The views of a scene show one set of named points, each view turned or mirrored, and shifted as a whole, with a little noise and some points left out.

Scene 1
View 1
ronad: |   4 |  29 |  -8 | -27 | -26 |   3 |  -4 |  -5 |   6 |  11 |   5 |  23 |  11 | -10 |  14 |  12 |  -6 | -13 | -29 |  -2 |  49 |
zit: |  14 |   8 |  -2 | -24 | -15 |   8 |   3 |   2 |  -3 |   4 |  -8 |  11 |   5 |  -4 |  26 |  11 |  -4 | -23 | -28 | -15 |  43 |
kitun: |  20 |  -1 | -15 | -19 | -36 |   9 |  -4 | -10 |  -4 |  11 | -35 |  19 |   0 |  -7 |  34 |   5 |  -8 | -10 | -21 | -11 |  49 |
zep: |  39 | -54 |   0 | -15 |  -2 |  29 |   9 |   9 | -28 |  -7 | -64 | -10 | -11 |  15 |  61 |   1 |  -2 | -43 | -18 | -41 |  39 |
tov: |  22 |   3 |  -1 | -22 | -22 |   9 |  -1 | -20 | -10 |  -6 | -13 |  20 |   2 | -13 |  32 | -14 |  -5 | -30 | -34 | -14 |  53 |
Piru: |   7 |  58 | -21 | -20 | -77 | -13 | -22 | -64 |  10 |  15 |   8 |  62 |  13 | -49 |   4 | -32 | -15 |   7 | -39 |  23 |  75 |
zafis: | -16 |  69 | -15 | -33 | -35 | -12 |  -6 |   3 |  28 |  26 |  36 |  35 |  21 | -16 | -11 |  35 |  -7 |  11 | -27 |  19 |  46 |
vuk: |   2 |  38 |  -2 | -31 | -20 |  -2 |  -1 |  -2 |   8 |   6 |  21 |  21 |  12 | -11 |   7 |  15 |  -4 | -17 | -33 |  -1 |  47 |
vepu: |  35 | -15 |  -1 | -15 | -30 |  13 |  -3 | -37 | -21 | -11 | -34 |  22 |  -3 | -19 |  44 | -36 |  -6 | -36 | -34 | -20 |  59 |
Misim: |  43 | -43 |   1 | -13 | -15 |  25 |   3 | -17 | -31 | -14 | -53 |   3 | -12 |  -3 |  57 | -24 |  -4 | -45 | -28 | -35 |  50 |
daf: |  26 |  -6 |   0 | -22 | -16 |  14 |   1 | -12 | -14 |  -7 | -19 |  13 |   1 |  -7 |  36 |  -8 |  -3 | -34 | -31 | -21 |  48 |
vogi: |  44 | -67 |   1 | -14 |   6 |  34 |  11 |  17 | -32 | -11 | -70 | -19 | -16 |  21 |  69 |   6 |   0 | -50 | -16 | -50 |  34 |
Zari: |  18 |   7 |  -4 | -23 | -22 |   7 |  -1 | -10 |  -6 |   3 | -12 |  17 |   3 |  -9 |  27 |   1 |  -5 | -24 | -28 | -13 |  49 |
View 2
Piru: | -29 |  10 | -51 |  30 | -32 | -83 |   0 | -21 |  -1 | -35 |  22 |  30 | -10 |  30 |   8 |  34 | -14 | -62 |  35 |  71 |  -4 |
zit: | -18 |   7 | -12 |  -9 | -29 |   7 |   3 |  -5 | -22 |   4 |  10 |  19 | -18 |   4 |  34 |   3 |   7 |  -7 |  -4 |  24 |   1 |
vogi: |   6 | -17 |   9 | -49 |  17 |  60 |  34 |  27 | -40 | -16 |  -7 |   7 | -19 | -45 |  83 | -12 |  17 |  56 |  20 | -27 |  -7 |
vuk: | -29 |  17 | -20 |   4 | -48 |  -8 |  -6 | -18 | -16 |  14 |  15 |  25 | -22 |  25 |  17 |  10 |   7 | -27 | -13 |  40 |   8 |
Misim: |  -9 |  -7 | -10 | -24 |  12 |  18 |  34 |  13 | -30 | -31 |  -1 |  20 | -20 | -27 |  69 |   7 |   7 |  26 |  43 |  -1 |  -3 |
tov: | -23 |   7 | -19 |  -3 | -17 |  -5 |  17 |  -5 | -22 | -12 |   8 |  27 | -20 |   2 |  40 |  12 |   5 |  -4 |  21 |  26 |   5 |
zafis: | -23 |  19 | -28 |  15 | -68 | -33 | -31 | -24 |  -7 |  24 |  25 |  17 | -11 |  39 | -10 |  11 |   1 | -52 | -39 |  60 |  -2 |
vepu: | -18 |   0 | -23 |  -8 |   2 | -11 |  30 |   0 | -22 | -34 |   3 |  29 | -20 | -10 |  56 |  17 |   2 |   1 |  48 |  19 |   3 |
daf: | -16 |   3 | -18 |  -9 | -16 |  -2 |  14 |  -2 | -21 | -15 |   8 |  23 | -18 |  -2 |  40 |  11 |   4 |  -3 |  18 |  22 |   1 |
ronad: | -20 |   9 | -22 |   0 | -39 | -12 |  -6 | -10 | -15 |   6 |  16 |  19 | -16 |  16 |  17 |   9 |   4 | -23 | -11 |  36 |  -1 |
View 3
vuk: |  23 | -27 |   1 | -31 |  17 |  33 |  12 |  13 |  33 |  20 |  10 | -34 |  20 |  -3 |  -8 |  18 | -14 | -18 |  -4 |  12 | -30 |
kitun: |   3 | -12 |  -7 | -15 | -11 |  16 |  14 |  31 |  12 |   3 |  -2 |   2 |   5 |  15 |  15 |  -8 |   2 | -11 |   6 |  -9 | -20 |
Misim: | -22 |  -5 |   0 |  -1 |  -1 | -17 |   7 |   2 |  -6 | -20 |   0 |  19 | -10 |  40 |  12 | -52 | -27 |   9 |  25 | -16 |  -7 |
zit: |   9 | -22 |   0 | -26 |  16 |  19 |  10 |  11 |  21 |   7 |   8 | -23 |  11 |   6 |  -6 |  -2 | -20 |  -6 |   7 |   2 | -22 |
vogi: | -30 |  -9 | -14 | -11 |  13 | -28 |   2 |  29 | -23 | -43 |  -6 |  17 | -26 |  19 |   3 | -56 | -37 |  32 |  47 | -45 |  11 |
vepu: |  -7 |  -7 |   9 |  -1 | -10 |  -2 |  12 | -12 |  11 |   2 |   4 |  12 |   4 |  47 |  16 | -38 | -16 |  -9 |   5 |   6 | -23 |
Piru: |  31 | -11 |  15 |  -6 | -33 |  45 |  25 |  -9 |  53 |  51 |   6 |  -5 |  36 |  38 |  31 |  18 |  25 | -57 | -38 |  45 | -56 |
daf: |   0 | -14 |   2 | -14 |   1 |   8 |  11 |   7 |  15 |   2 |   4 |  -4 |   6 |  22 |   4 | -18 | -17 |  -9 |   7 |  -1 | -19 |
tov: |   2 | -15 |   6 | -14 |   3 |  10 |  11 |   0 |  17 |   6 |   6 |  -8 |   9 |  24 |   4 | -17 | -17 |  -9 |   4 |   6 | -24 |
zep: | -24 |  -9 | -11 | -11 |   7 | -18 |   5 |  24 | -17 | -33 |  -4 |  14 | -16 |  21 |   5 | -48 | -28 |  23 |  38 | -36 |   4 |
zafis: |  42 | -34 |  -2 | -45 |  14 |  58 |  17 |  30 |  52 |  40 |  12 | -55 |  34 | -24 | -10 |  54 |   6 | -35 | -21 |  22 | -42 |
Zari: |   5 | -18 |  -1 | -20 |   5 |  15 |  13 |  13 |  16 |   5 |   4 | -11 |  10 |  12 |   3 |  -7 | -13 | -10 |   4 |   0 | -20 |
View 4
zit: | -36 |  18 |  -3 | -28 | -37 |  -9 |  41 | -35 |  14 |  28 |  -9 |   3 |   9 |   7 | -33 |  23 |   2 | -15 |  19 |  15 |  -3 |
daf: | -34 |  16 | -15 | -16 | -27 |  -3 |  34 | -33 |   7 |  22 |   1 |  10 |  -4 |   5 | -29 |  28 |  -5 | -25 |  17 |   2 |   8 |
Misim: | -41 |  11 | -26 |  15 | -15 | -11 |  11 |  -9 | -18 |  16 |  19 |  12 |   0 |   8 | -13 |   6 |   6 | -48 |  17 | -30 |  13 |
Zari: | -36 |  16 | -10 | -19 | -28 |  -3 |  46 | -39 |  11 |  22 |   1 |   9 |  -4 |   5 | -22 |  30 |  -7 | -17 |  17 |   6 |   5 |
ronad: | -32 |  19 |   1 | -42 | -38 |  -2 |  56 | -52 |  28 |  27 | -14 |   3 |   2 |   4 | -38 |  40 |  -9 |  -4 |  18 |  30 |  -1 |
kitun: | -38 |  15 |  -5 | -15 | -29 |  -6 |  55 | -44 |  11 |  17 |  10 |   7 |  -3 |   7 |  -9 |  28 |  -8 | -11 |  19 |  -3 |   1 |
zafis: | -28 |  27 |  14 | -71 | -53 |   7 |  84 | -76 |  54 |  32 | -31 |  -3 |   0 |   1 | -48 |  60 | -20 |  22 |  18 |  61 | -10 |
zep: | -47 |   9 |  -9 |  11 | -24 | -29 |  17 |  -3 | -25 |  20 |  18 |   4 |  21 |  14 |   0 | -16 |  24 | -40 |  23 | -34 |  -1 |
Piru: | -26 |  19 | -30 | -34 | -20 |  39 |  73 | -85 |  48 |  13 |  -3 |  25 | -51 |  -8 | -43 |  97 | -55 |  -3 |   3 |  33 |  24 |
vogi: | -49 |  10 |  -7 |  18 | -25 | -36 |  10 |   6 | -33 |  20 |  22 |   0 |  28 |  17 |   5 | -29 |  34 | -43 |  27 | -44 |  -6 |
tov: | -33 |  17 | -17 | -18 | -25 |   3 |  32 | -33 |  10 |  23 |  -4 |  13 |  -6 |   6 | -35 |  33 |  -6 | -27 |  16 |   8 |  10 |
vepu: | -35 |  12 | -34 |   2 | -13 |   7 |  20 | -29 |  -3 |  16 |  12 |  19 | -19 |   4 | -27 |  33 | -11 | -41 |  12 | -13 |  18 |

Which points are out of place in each view (at most two, in the order of its rows)? Write - if all are in place.
view 1 | daf
view 2 | vogi
view 3 | zit, zafis
view 4 | Zari
